Points on a hilly landscape, in no order, each with its height.
A ball rolls from a point to whichever of its 2 nearest points has the largest drop for the distance, and stops where none of them is lower. Distance is the straight distance between rows; heights are no part of it.
Luden (h 269): [115 110 157 150  88 128 131 116 124 123 148 155 147 150  96 165 111  94
 118 135 126 151 145  89 154 136  97 107 119 102 114 133 122 152 109 107
 170 109  76]
Tid (h 661): [165 132  38 141  46 163 119  86 135 143 165 137 150 181 117 118 130  73
  97 120 144 108  81 137 137 116 100 118 104 106 159 115  96 111 105 116
 165 105 111]
mazim (h 302): [104 147 157 152 138  88 170 126 111 108  98  95 124  78 136 186 137 140
 136 132  83 142 142 111 107 130 152 147 113 129 111  86 131 145 142  93
 128 117 155]
Raka (h 436): [143  47 209 146 117 126  91 152 162 110 132 172 137 141  81 133 128 122
 159 122 147 143 142  92 174 159 111 125 150 111 102 194 109 170  96 151
 111 122  85]
lesek (h 388): [ 93 154 195 156 137  97 125 116 116 120 146 139 132  90 123 154 121 155
 139 184  69 136 162 131 131 139 135 103 125 163 116 107 116 158 138 141
 137 105 118]
dor (h 577): [140 120  49 127 113 183 167 145 125 156 122 105 132 169 146 124 137  65
  82  84 173  99 109 116 125 101 101 172  73  63 136 123 188 156 135 104
 135 155 151]
nuni (h 379): [124 149 112 118  80 135 120 112 129 120 140 162 122 114 118 134 143 101
 154 170  99 141  99 119 135 128 107 124 163 144 131 104 130  65 103 158
 134 101 108]
num (h 332): [110 124 103  60 164  52 151 110 104  94  70 104 137  84 119 165 126 149
 231 100 158 142 106 129 108 151 113 107 138 166 122  86 203 150 101 117
  80 129 127]
Sobeb (h 399): [123 172 111 169  75 143 151 103 110 128 143  96 121 113 167 147 134 102
  57 141  73 117 119 132 112 109 138 152  96 117 122  84 101 126 160  90
 176  97 155]
tubat (h 409): [145  78 205 152 145 171 111 159 159 140 136 158 144 152  91 109 104 125
  97 109 130 114 168 103 177 134 114 129 128  92 110 216 106 182 123 137
 136 154  88]
sene (h 355): [138  86 187 128 133 129  97 162 147 122 134 170 134 106 108 117 140 161
 181 126 133 148 145 125 156 142 128 149 168 139 113 152 128  96 102 167
  97 127 123]
Nadek (h 419): [148 100 133 118 165  51  80 158 163  88  78 143 129  73 124 131 191 178
 226 106 142 145 105 169 115 140 154 114 170 165  83 139 115 139  93 117
  56 129 138]
Nisu (h 243): [127 126  82 117  54 183 147 114 129 137 145 173 105 134 121 143 129  64
 125 142 124 142  83  67 156 145  69 171 142 103 166 136 166  59 128 127
 151  99 113]
pove (h 201): [117  89 200 153 190 121 114 157 135 160 133 138 142 171 114 105  86 154
  91 144 126  94 179 135 163 147 157  73 120 113 119 175  88 206 158 150
 155 148  87]
zedeg (h 495): [107 179 168 152 184 179 174 135  96 168 129 119 102 133 144  98  80 128
  50 146  79 118 157  91 127 128 133 155 120 101 135 143 145  88 200 149
 141 130 156]
fopar (h 187): [156  69  63  93 137  77 114 126 121 108 118  87 151 168 108 143 136  94
 147  79 212 117 111 157 118 124 107 102 108 110 119 131  98 214  89 105
 123 151  88]
Veb (h 244): [ 99  91 201 148 173 113 147 161 137 155 122 119 140 143 117 146  99 122
  90 112 118 116 188 112 170 140 142  86 117  84 113 175 101 222 141 108
 156 143  98]
buze (h 416): [114 146 146 160  76 171 163 115 110 121 139 141 106 128 131 158 108  84
  77 153  73 142 124  79 145 122 101 153 112 105 137 120 142 115 142 105
 164 104 120]
fepe (h 480): [129 165 105 125 165 181 177 116  87 160 131  67 117 155 150  93  84 113
  60  97 118  80 129 141 113 101 136 149  96 107 153 121 139 108 180 137
 152 141 157]
ror (h 338): [139 132  83 105  89 129 131 119 128 118 123 142 122 114 139 132 144 105
 159 123 126 141  80 127 122 125 114 165 146 129 145 112 152  70 111 145
 111 103 132]
sav (h 64): [135 114 195 142 178 162 112 161 135 143 139 155 111 119 142  86 100 180
 131 136  92 115 166  95 134 147 151 170 168 144 123 147 141  68 165 171
 114 147 156]
sil (h 619): [148 159  97 144 158  95  68 133 122 148 149 151 145 146 133  71 126 200
 140 184 143 109 132 204 105 121 156  36 160 196 176 138  79 165 104 164
 122 166 101]
Fot (h 458): [154  72 189 180 146 121  98 195 196 122 119 116 133 115 145 129 182 157
 121 123 112 125 132 133 145 122 165 162 123 123  94 177  75 164 130 103
 108 131 142]
loz (h 596): [131 173 120  80 153 127 114 124 110 127 144 142 120 120 130  82  96 139
 163 141 143 115 121 152 120 120 132  98 178 163 160 119 155  68 119 202
 103 137 137]
desen (h 665): [121 208 131 100 158  69 109 100  94 137 165 160 113 108 121 123  83 171
 127 195 119 136 158 159 107 132 110  29 181 221 179 119 129 128 118 187
 109 145 110]
tigab (h 493): [145 193  98 153  73 112 103  70 127 127 185 156 129 126 112 122 109 131
  77 232  71 147 127 168  96 121 103  57 150 176 159 117  85 109 137 130
 166 122 107]
Dip (h 642): [132 189 141 116 171  86  95 119 113 143 159 155 139 140 125  89 105 197
 133 198 118 112 162 175 100 128 137  35 166 192 173 116 111 141 115 185
 116 162  94]
Mel (h 513): [154  90 117 137  90 101  89 138 161 100 129 143 142 143 106 135 167 115
 137 119 151 141 104 148 136 126 130 118 138 113  99 150  78 155  80 106
 129 123 111]
lumop (h 673): [153 117  62 135  58 125 106  89 135 128 153 149 157 164  95 138 133 104
 127 137 160 124 106 146 143 131 112  95 118 116 137 122  96 146  91 103
 163 119 103]
lada (h 286): [ 90 130 101 115 111  51 164  87 110 105 111 116 143 127 112 194 125  87
 188 136 135 140 131  96 127 142 103 102 115 137 120  74 164 171 100 106
 128  84  99]
dal (h 358): [114 124  83  78 163  44 120 119 123  74  76 108 127 104 122 157 161 147
 229  98 169 139  89 169  95 138 131 101 134 162 107 103 158 173  96  92
  72 134 114]
Musuf (h 189): [122 142  87  98  94 172 168 116 101 141 130 146 108 124 138 131 117  81
 123 134 122 147 102  55 130 149 100 183 141 112 167 132 201  66 148 140
 118 112 136]
poko (h 306): [132 145 164 116 143 177 129 104  98 157 154 152 110 144 113  92  80 107
 112 155 115 132 135  85 138 134 103 128 157 117 145 138 136  59 157 177
 143 126 119]
vago (h 627): [162  95  45 111  74 157 103 163 184 117 109 141 112 148 146 133 221 101
 121  87 157 152  77 153 109 107 134 196 119 106 134 128 124 103 102  78
 129 118 172]
fozi (h 405): [154 128  69 136  96 192 145 151 149 138 134 110 120 129 173 113 176 114
  89 106 123 117  93 125 101 105 141 209 106  96 125 114 152  91 141 107
 131 129 189]
Duzo (h 442): [137 206 118 147 117 116 107  75 110 135 170 148 121 107 139 104  86 139
  73 235  81 125 138 172  88 132 100  62 171 175 153 111 101  92 149 161
 140 113 114]
makek (h 376): [144 146 138 140 184 175 113 114 137 164 156 119 133 177 150  74  94 156
  72 117 133  83 137 150 129 106 141 114 119 121 139 142  98 122 167 152
 161 156 140]
bafir (h 336): [ 78 164 129 142 129  73 175 120 109 110 110  78 116  85 167 176 130 140
 109 140  89 116 135 143 108 114 171 126  96 136 113  64 109 168 156  69
 145 102 152]
levaz (h 208): [137 139 140 145 109 153 136 106 117 137 152 132 143 149 118 125 113 113
  99 131 127 120 130 119 144 124 121 119 120 117 132 132 113 131 123 128
 165 120  96]
pov (h 219): [114  96  78  81 155  50 135 105 117 106 103  91 163 157  94 148 125 100
 181  89 215 114 117 139 122 135  86  78 114 127 114 123 131 218  91 105
 110 146  70]
nuro (h 232): [ 99 128 137 114 110 170 177 136 109 141 122 136  93  95 116 157 131  94
 112 144 104 153 123  37 133 155 114 197 135 109 137 132 208  84 156 129
 103 118 147]
Lun (h 227): [131 117 183 138 144 107 128 163 129 110 109 135 110  76 136 146 163 174
 169 131  87 156 147 104 129 153 153 177 145 157 103 113 147  78 132 138
  72 119 174]
linu (h 364): [ 96 152 136 108 135  71 150 104 100 100 109 127 110  62 132 147 131 135
 187 143 101 150 105 135 111 144 142 133 157 163 125  71 153 100 120 139
 103 107 141]
gifam (h 380): [110 165 104 107 153 101 156  84  84 143 121  83 136 128 127 114  91 130
 144 139 139 111 132 157 106 122 142  89  99 151 151  91 138 151 148 140
 131 114 124]
Lezud (h 400): [ 91 153 159 127 130  78 142 102 103 111 129 141 129  95 115 146 128 152
 184 165 113 141 143 131 123 143 124  87 149 167 112 100 134 139 108 138
 107 106 122]
Fom (h 340): [100  86 184 111 186 128 146 139 110 150 114 126 144 151  87 125  71 127
 137  87 175 135 183  93 168 142 111 101 105  93 114 176 138 194 139 136
 127 141  83]
zalag (h 266): [123 122 134 115 121 121 159 111 108 125 124 114 133 138 121 142 107 125
 141 121 129 131 134  92 129 133 116 129 108 125 131 114 137 145 136 120
 136 116 119]
Lagi (h 558): [124 125  80 141  66 155 157 108 131 140 137 136 124 153 139 157 127  64
 103 117 133 133 103 106 136 129  98 150 102 104 158 111 146 145 119  86
 165 111 115]
Vipuv (h 466): [129 140 192 128 118 135  81 121 129 128 166 195 129 117 101 114 101 141
 159 181  99 136 145 111 153 161 120  88 187 152 117 130 127  88 114 176
 132 125 113]
volir (h 579): [129 170 104 181 122  81  83  93 145 135 153 129 147 129 139 112 151 184
 103 205 111 106 121 214 103 118 149  50 132 175 138 116  38 176 126 102
 163 133 118]
Vit (h 324): [142  94 146 118 112 122 107 153 143 107 105 157 125 103 113 156 163 139
 172 110 121 160 125 105 135 138 120 157 151 127 102 128 137  94  94 133
  90 122 138]
nulu (h 337): [126 124 146 124 185 143 135 129 124 151 140 108 138 145 134  90 103 156
 111 105 136  98 150 154 137 107 151 129 108 110 138 141 117 128 154 151
 134 150 127]
badu (h 537): [129  94 103 166  68 120 114 139 173  96 128 143 140 159 120 180 156  74
 101 104 130 141 125 118 150 132 114 132 105  96  97 130  95 189  96  52
 166 119  98]
kufif (h 323): [ 89 154 162 123 132  95 170 105  88 107  90 106  92  72 144 155 109 138
 169 163  96 155 138 103 106 150 147 153 137 161 131  95 171  70 162 137
 103 114 154]
Dufu (h 301): [107 118 130  73 171  91 159 105  91 110  69  95 130  63 128 165 116 143
 213 103 139 158 127 118 109 151 122 142 119 162 142  90 205 120 133 125
  98 139 146]
gotef (h 310): [ 77 142 136 115 126  86 181  93  86 118 105 113 126 120 122 189  98  89
 164 128 120 147 161  72 127 153 102 111  91 122 127  87 177 173 140 100
 135  99 102]
pok (h 276): [102 141 150 108 128 147 165 129  93 130 108 133  91  77 136 144 113 126
 135 156  96 158 130  75 118 157 151 191 146 136 126 118 168  53 162 146
 102 121 144]
sis (h 482): [136  73 165 130 138 117 138 195 168 133  98  94 121 104 137 154 168 121
  96  85 122 129 147 117 128 121 148 146 105  82  87 153 114 214 145  70
  99 168 149]
Zuto (h 268): [116 136 180 156 126 110 149 148 145 108 100 104 113  71 143 169 162 160
 147 133  73 159 139 106 121 131 166 186 120 131 103 100 134 124 144 106
  93 127 168]
fasi (h 163): [131 146 173 151 138 167 124 140 127 136 151 159 113 112 154 104 132 152
 117 152  91 135 133 105 133 122 135 179 155 131 124 134 126  67 144 144
 118 129 152]
vulaz (h 260): [107 139 136  77 185 110 162  99  76 124  93  73 114  92 139 138 102 153
 194 104 132 144 140 121 103 136 148 138 118 155 139 103 195  84 154 150
  88 144 161]
keba (h 684): [150 127  55 107  66 114 106 107 131 125 133 168 152 150 102 125 145 100
 157 126 151 136  82 137 129 126 114 108 150 133 144 124 110 106  72 124
 147 104 112]
ladif (h 312): [114 110 204 166  98 123 125 131 147 121 151 154 135 123 113 170 119 124
 111 140 100 151 164  88 159 144 126 128 134 116 102 153 104 167 109 100
 150 105 108]
lanag (h 369): [ 90 183 127 166  89 106 174 107 108 133 120  78 115 106 176 182 119  99
  80 144  69 122 121 122 106 120 149 146  77 128 128  65 112 153 163  75
 163  83 143]
rumot (h 326): [118 135 162  99 130 155 134 120 107 133 127 149 104 116 122 113  99 120
 138 147 107 152 132  72 130 141 110 154 171 136 130 127 163  36 144 173
 109 112 136]
pez (h 367): [128  87 139 101 151 149 133 134 106 140 132 131 144 164  87 110  87 110
 134  91 188 121 146 106 150 128 111 107 105  93 132 159 143 149 126 154
 128 147  95]
kigo (h 546): [119  96  91 149  79 128 153 125 148 131 125 123 144 163 139 169 139  75
  89  95 158 124 121 117 141 124 106 127  90  87 124 117 127 195 102  79
 152 120  94]
nofo (h 496): [130 135 200 130 160 159  75 139 136 143 167 184 140 148 108  82  89 154
 148 171 123 124 163 108 141 158 124  83 173 152 148 149 128  99 127 202
 128 140 105]
Fip (h 307): [147 167 109 125 125 155 125  96 107 138 152 124 108 142 145  88 100 126
  91 163 116  99 110 142 111 113 127 145 146 136 147 109 120  63 153 165
 143 114 138]
piv (h 539): [149 158 139 169 125 213 132 153 142 150 170 138 117 140 153  89 135 132
  26 138  75 108 119 112 128 104 129 190 142  92 111 147 125  84 159 123
 162 149 169]
sef (h 186): [146 101 196 149 161 120 102 177 152 123 115 135 128  84 155 115 156 202
 182 131  90 129 143 118 129 152 179 172 162 163 101 147 137  77 132 151
  68 143 175]
vami (h 424): [165  46 196 141 155 129  83 181 158 125 144 145 135 156 103 123 136 113
 122 105 149 128 147 104 168 138 123 136 134  97 118 214  94 195 123 134
 107 147  83]
tugab (h 443): [108 137 183 168 101 185 145 129 111 145 156 155 116 133 123 139 110 109
  81 157  68 147 146  66 160 148 113 158 137 101 122 148 132 105 155 124
 160 114 123]
Ziluf (h 498): [156  96 118 136 138 109  79 139 158 106 126 126 139 146 112 109 155 143
 147 107 169 115 122 176 132 115 155 121 139 127 113 159  78 148 101 125
 115 140 111]
midu (h 587): [139  87 207 182  86 155 105 169 171 109 141 170 143 107 110 161 164 135
 136 140  85 170 132  75 170 148 115 170 142 116  93 166 112 117 102 122
 123 119 133]
nogi (h 450): [160 131  99 135 107 177  87 109 149 141 162 137 147 166 125  69 136 140
 107 125 144 119 119 155 128 102 139 130 136 125 139 144  76  80 110 145
 145 143 128]
Modom (h 141): [139  68 115  93 165 103 122 143 123 107 115  91 143 160 116 124 124 105
 131  64 209 101 133 150 132 113 126 116  93 101 120 144 119 181 121 116
 120 155 100]
gamo (h 452): [117 193  90 135 160 144 173  97  91 164 132  58 112 142 173 104  82 132
  66 110 114  81 128 171 103 100 156 122  79 125 148  84 109 135 184 131
 156 129 154]
Tas (h 604): [132 107  49 113 117  78 137 143 147  94  77  94 115 115 164 171 201 116
 163  72 167 142  97 148  97 117 135 161  84 127 119 100 140 147 111  60
 102 130 142]
Gufa (h 476): [141 129  79 127 126 104 112 127 139  95 114  85 138 135 143 114 175 148
 136 102 165 117 114 202 102 100 173 136 111 124 117 115  82 144 119 101
 115 127 152]
voma (h 465): [139 146  99 126 162 199 187 152 107 159 128  87 120 137 143  93 108 133
  66  83 137  94 124 119 122 108 129 172  92  82 140 135 171 126 182 123
 128 161 184]
lide (h 470): [130 181  84 155 110 130 127  87 130 133 145  91 115 132 175 100 137 131
  81 141 106  97 104 192  93  98 150 137  94 141 140  86  71 102 136 106
 160 105 152]
Lobos (h 249): [129  91 216 175 182 129 102 167 150 158 142 147 145 158 119  97 111 173
 129 161 114 102 177 138 156 146 169  95 143 133 117 169  96 159 151 177
 136 154  90]
maka (h 518): [113 122 196 126 180 136 114 138 104 146 136 149 123 130 105  94  88 153
 168 143 124 126 174 100 142 148 127 112 161 145 133 143 155  91 138 194
 114 137 106]
kube (h 517): [128 172 140 152 159 190 148 125 118 151 150 127 104 138 165  85 111 141
  47 154  91 114 123 108 121 106 142 181 132 117 123 140 139  54 188 137
 142 140 171]
Samis (h 614): [136 110  49 117  91 104 124 145 172  95  93 115 127 136 145 144 206 113
 131  83 164 139  97 161 102 101 144 165 104 125 129 106 114 125 101  78
 127 114 153]
Zerat (h 373): [152 126  71 112  85 161 129 131 132 134 130 123 123 131 149 117 173 115
 130 109 139 134  83 128 105 123 131 182 122 120 148 111 133  59 114 120
 132 121 155]
Kifef (h 475): [106  88 111 114  96 104 144 110 127 116 118 140 138 146 111 188 136  86
 161 103 165 145 128  87 145 140  78 134 104 100 117 111 157 171  97  99
 141 118  82]
bot (h 292): [129 103 127  93 115 140 139 150 127 128 116 157 110 100 106 147 152 120
 176 118 131 175 112  73 129 148 104 175 152 120 134 121 185  71 111 144
  91 115 146]
rur (h 341): [ 84 164 142 113 148  75 171  85  75 112 109  89 133 114 120 159  98 114
 165 140 121 133 146 119 116 134 134 100 105 147 137  81 157 152 139 114
 131 113 125]
foveb (h 437): [123 197  92 164  82 128 135  89 125 136 144  86 108 130 172 133 120 118
  46 174  73  92 111 181  96  98 143 119  95 145 128  76  72 106 171  99
 170  84 150]
Danor (h 570): [144 120  38 126  83 179 164 124 139 153 135 129 130 159 147 141 135  49
 101  93 168 113  93  99 150 127  72 183  85  86 160 131 176 138 118  89
 140 120 132]
mirel (h 446): [130 149 110 142 143 196 196 168 112 174 130 105 135 125 148 106 119 111
  29 119  94  99 120 114 123 111 134 176 105  74 111 139 163 128 176 105
 153 155 193]
zafaf (h 425): [122 143 172 136  91 148 102 112 125 128 148 178 109 108 107 131 110 106
 129 188  87 151 131 101 139 152 108 117 172 142 122 130 130  66 134 150
 141  98 112]
vos (h 648): [180 110  36 139  60 173 104 115 156 132 140 132 152 186 135 103 167  82
 102  95 174 125  80 169 125 109 127 145 115 101 143 128  96  99  91  93
 160 124 127]
tenin (h 705): [115 176  85  67 134  81 136  99  79 133 130 131 131 117 100 132  86 108
 180 147 149 135 116 134 109 134 101  74 155 190 157 112 171 106  93 181
 113 117 103]
nutu (h 615): [133 170  97  76 155 156 114 112 101 155 152 123 126 148 133  74  61 121
 140 134 166 104 107 136 114 127 105 105 149 149 157 125 142  51 131 201
 124 138 123]
dozaf (h 510): [150 108  71 141  99 157 135 153 156 112 123 105 135 150 162 117 176 111
  73  84 149 118 114 155 109  92 150 173  97  96 118 135 111 147 119  85
 145 144 146]
Zezep (h 412): [166 127 115 153 157 176  87 117 149 164 168 130 153 181 128  70 110 165
  81 129 154  82 127 165 139  98 153 119 130 116 148 156  62 113 149 158
 159 148 111]
nako (h 308): [104 111 181 123 160 133 162 132 110 137 118 112 133 121 112 149  94 128
 128  98 137 143 172 100 146 138 120 123  97 104 131 140 142 171 149 137
 140 132 112]
Kimo (h 500): [123 166  94 158 116 106 127 109 133 112 129  89 136 124 164 121 155 143
 121 129 131 106 111 194  97  86 172 121 114 142 127 101  67 136 126 105
 141 115 158]
Rudel (h 554): [ 97 172 168  78 208  90 117 125  88 134 125 133 116  97 135 100  85 177
 191 142 115 117 178 159 125 160 146  73 170 202 170 114 187 101 132 198
  87 143 126]
Pemar (h 463): [123  70 142 125  83 113 106 134 152 102 119 154 142 136  88 177 160  99
 150 109 150 158 118  83 155 148  92 144 128  98 109 137 136 163  85 104
 128 113  90]
Pulop (h 557): [151 126 148 182  90 219 127 153 176 132 156 156 136 132 144 121 151 128
  46 126  67 126 122 125 140 107 135 176 141  88 100 160 104 104 138 106
 166 142 169]
Nud (h 281): [ 91  95 217 161 117 127 132 139 145 149 140 160 144 130  99 159  92 122
  91 141  94 136 187  90 173 154 127  86 115  90  98 170  95 199 136 113
 174 123  82]
Beki (h 199): [109  88 165 123 176 123 169 163 127 143 102  82 131 125 131 124 103 130
  80  75 148 110 165 125 144 113 145 121  92  85 120 153 134 217 160 111
 135 167 134]
Pur (h 586): [133  90  45 102 122 145 172 147 125 141 106  90 123 155 146 147 141  87
 133  69 192 118 109 107 121 121  89 174  56  87 146 113 208 157 132 100
 106 151 142]
fivaz (h 695): [161 119  37 108  52  97  74 107 166 113 121 178 142 147  90 142 188  99
 163 136 149 149  67 155 136 123 111  85 160 144 113 124  88 121  57 111
 151 103 117]
fuze (h 526): [139  99 139 167  74  99  92 137 172  81 114 156 133 137 129 165 191 113
 111 114 114 151 112 134 139 131 141 141 122 110  99 152  79 171  89  66
 139 119 109]
Ruz (h 293): [114 118 150 114 184 112 144 126 109 129 104  84 127 112 148 118 102 174
 129 100 144 110 143 157 135 118 158 117  94 130 125 130 137 163 158 133
 126 150 129]
kaz (h 387): [112 149 174 178  80 144 151 104 129 131 147 132 118 118 129 172 120 100
  75 152  60 141 154 104 146 122 115 124 106 109 105 116 104 145 154 101
 178  94 121]
Nupuv (h 573): [144 102 172 177  76 174 115 172 180 113 147 155 133 113 134 152 169 133
  85 133  67 150 136 106 147 123 133 176 139 100  90 161 106 125 125  97
 145 122 144]
pegab (h 423): [153 122  78 123 141  78  82 145 169  84  74 109 116 100 146 112 204 165
 195 105 147 141  93 217  96 107 186 129 144 167 108 112 109 130 113 101
  80 119 184]
Gita (h 352): [ 92 148 204 176 108 111 134 117 131 123 135 135 126 104 120 176 111 134
 110 169  65 143 174 107 141 137 131 107 121 129  98 118 101 163 137 112
 172  97 121]
nuteg (h 256): [123 122 107  78 142 143 132 148 119 124 105 128  97  85 136 135 142 135
 183 106 123 148 100 103 114 147 128 182 155 139 143 117 182  38 130 162
  73 134 165]
Nunov (h 375): [138 199 118 134 128 144 104  84 124 152 177 142 116 134 150  86  93 134
  74 213 109 100 127 162  85 119 119 104 157 148 159 110 100  55 157 169
 152 131 128]
laboz (h 445): [151  72 180 163 127 103  93 183 179  99 109 150 141 106 132 130 186 153
 161 120 121 146 120 129 148 127 154 154 144 130  87 166  80 133 109 126
  82 135 139]
pav (h 140): [146  99 208 153 193 135 110 187 142 142 119 128 126 105 145 103 125 202
 167 126 105 114 172 101 139 171 166 159 148 165 123 150 141 101 158 162
  93 147 165]
vod (h 630): [145 126  97  77 148 175 131 117 104 153 145 125 132 161 112  77  81 119
 145 103 178 115 117 114 136 128 100 123 135 114 168 138 153  72 117 185
 120 132 111]
fufe (h 451): [129  75 185 122 109 128 104 148 155 117 119 180 145 124  72 156 137 112
 168 121 148 162 145  52 168 154  90 129 152 114  99 168 141 136  76 136
 114 116  91]
foz (h 494): [134  95 114 140 130 141 144 163 154 124 108  94 133 123 153 133 152 111
  90  82 139 125 137 141 119 101 135 156  91  78  98 146 110 180 141  90
 126 161 138]
Nozi (h 427): [145 142  86 145  99 212 169 165 125 148 150 114 121 137 152 119 156 104
  45 114  91 111 103 103 111 108 137 205 110  78 111 131 156 108 154  94
 151 152 180]
tuko (h 479): [140 111 118 130 130 148  93 136 141 116 132 130 146 148 126  99 142 139
 152 110 150 125 118 157 132 106 144 130 147 122 135 132 109 100 110 146
 119 138 138]
fiz (h 598): [134 162  79 154 114  87  79 108 144 133 141 152 143 150 129  91 146 187
 113 185 134 120 107 216 106 107 140  28 150 193 161 120  60 171 100 125
 138 147 114]
kufer (h 245): [112 153 157 140 137 159 130 101 111 141 150 138 108 131 139 115  96 125
  99 162 104 121 134 112 118 136 133 138 138 128 145 122 127  78 169 152
 143 114 137]
pid (h 152): [129  77 141 107 189 112 139 149 113 128 113  87 134 158 122 116 101 124
 109  67 181  99 150 148 149 117 134 103  96  85 124 168 114 217 154 125
 139 166 103]
sadek (h 418): [121 166 103 123 155 131 160  96  98 132 129  73 125 130 157 110  98 142
 123 120 135  90 116 168 112  97 144 135  87 150 149  82 112 132 162 130
 136 120 142]
futo (h 689): [106 196 104  81 127  66 126  99  89 131 143 150 112 109  96 131  91 137
 150 183 131 152 119 145 116 135  96  45 173 204 161 115 148 135  92 176
 102 120  96]
Gupu (h 637): [185 106  30 119  79 187 115 149 165 132 131 126 124 171 149 111 199  80
 108  81 178 129  85 162 111 106 114 186 102  86 144 143 125 113 104  94
 149 122 165]
rozep (h 391): [140  77 166 119 145 185 119 147 134 143 139 164 143 165  97 105 104 107
 101 109 164 130 154  79 176 133  85 121 129  79 135 193 133 151 121 155
 139 150  90]
zilo (h 210): [117 135 135  76 157 125 152 129  99 117  89  95  93  65 147 141 118 151
 183 112 125 152 113 121 110 151 150 166 139 162 137  95 195  51 156 148
  91 144 186]
dut (h 248): [112 109 138 108 193 131 172 138 107 143  94  60 138 118 151 138 105 150
 123  65 163 111 145 137 127 113 147 134  74 104 126 129 157 176 164 108
 127 156 153]
miref (h 532): [130 170 121 174  84 103  86  70 128 127 176 157 141 134 109 137 123 164
  94 218  85 135 146 175 115 121  93  45 137 156 145 114  61 156 122 113
 171 115 108]
Fuba (h 651): [142 127 123 102 128 185 139  96  91 170 157 149 137 176  94  95  63  84
 112 126 170 120 140  76 152 137  72 104 120  96 167 156 156 104 122 178
 158 117  88]
Dofo (h 449): [150 143  56 104 134  92  97 123 149 102  88 111 125 131 144 113 190 158
 176  98 156 124  87 212  91 102 164 131 140 145 126 101 107 106  97 115
 106 119 158]
Zazik (h 469): [103 159 197 166 147 185 143 135 126 167 146 153 109 124 135 117  87 128
  54 159  67 136 172  89 147 138 118 136 133 102 114 143 132  98 186 146
 163 126 143]
fovi (h 401): [141 110  77  86 151  66  79 141 158  83  76 132 116 103 126 119 192 158
 201  87 176 137  86 193 109 115 155 103 157 171  97 135 121 142  90 111
  55 130 152]
pivob (h 536): [116 142 186 112 193 129  91 138 116 126 128 139 120 113 136  90 103 178
 192 145 123 109 159 144 126 150 154 101 166 177 148 128 163  92 129 196
  99 151 127]
Ferit (h 575): [118 186 121  65 191 102  98 125  96 125 143 139 129 118 113  80  88 167
 187 132 160 109 136 171 119 142 126  64 173 204 163 136 174  95 115 204
  92 154 130]
bag (h 254): [ 97 113  77  96 112  51 150  95 108 106 108 125 158 140  88 168 119 109
 189 113 171 124 125 117 112 147  92  70 125 144 125 100 155 196  84 108
 122 118  74]
Pini (h 471): [134  76 210 165 136 111 135 192 170 115 109 108 132  98 128 168 164 141
 110 114 102 138 160 101 148 129 145 147 116 107  76 173 108 188 133  99
 106 147 133]
Binul (h 641): [132 130  90  70 145 166 162  95  81 166 135 126 131 168  96 100  63  76
 144 103 183 116 130  87 145 140  89 117 108 112 177 128 177 100 127 176
 130 114  97]
tatoz (h 381): [117 119  64  81 135  44  96 131 140  92  84 133 121 108 107 136 183 167
 219 108 176 135  86 180 108 127 141  66 166 169  95 122 139 176  75 110
  60 120 115]
tupot (h 594): [121 105  63 109 113 119 151 145 140 122  94  98 127 145 153 160 160  94
 139  77 174 134 107 127 113 114 119 162  73 109 127 100 165 161 120  83
 116 141 134]
Rese (h 560): [127 167 111 169  88  85 101  85 142 116 151 136 158 134 121 139 141 148
 102 188 110 130 114 181 114 113 133  62 121 164 121 104  53 179  98  77
 169 114 111]
lut (h 431): [165  76 158 130 151  66  74 182 181  93  91 141 121 109 109 118 187 153
 202 121 150 142 112 157 134 135 154 131 154 147  90 170 107 149 100 129
  61 135 134]

Call two points neighbours if one is among the 2 nearest of the other. Go from one point of each pair to the other, from neighbour to neighbour, staying as low as possible. Name the highest point that can't be avoided.
sav and zilo: Kimo
levaz and pove: ladif
kufer and Gita: Lezud
kufer and Musuf: rumot
Modom and ror: fepe

For each start below, name every point that the ball comes to, in order.
vago: Samis, Tas, tupot, Pur, dor, Danor, Lagi, kigo, badu, fuze, Mel, Ziluf, tuko, nogi, Zezep, makek, nulu, Ruz, dut, Beki, pid, Modom
foz: sis, Pini, Fot, laboz, lut, Nadek, fovi, tatoz, dal, num, Dufu, vulaz, zilo
Kimo: lide, foveb, Sobeb, lanag, bafir, mazim, Zuto, Lun, sef, pav, sav
tenin: loz, Ferit, Rudel, pivob, maka, nofo, Vipuv, zafaf, nuni, ror
futo: desen, Dip, sil, fiz, volir, Rese, miref, tigab, Duzo, Nunov, Fip, kufer
Raka: vami, tubat, rozep, pez, Fom, nako, zalag, levaz
Gufa: Dofo, pegab, fovi, tatoz, dal, num, Dufu, vulaz, zilo
Nupuv: Pulop, piv, kube, zedeg, Zazik, tugab, buze, kaz, Gita
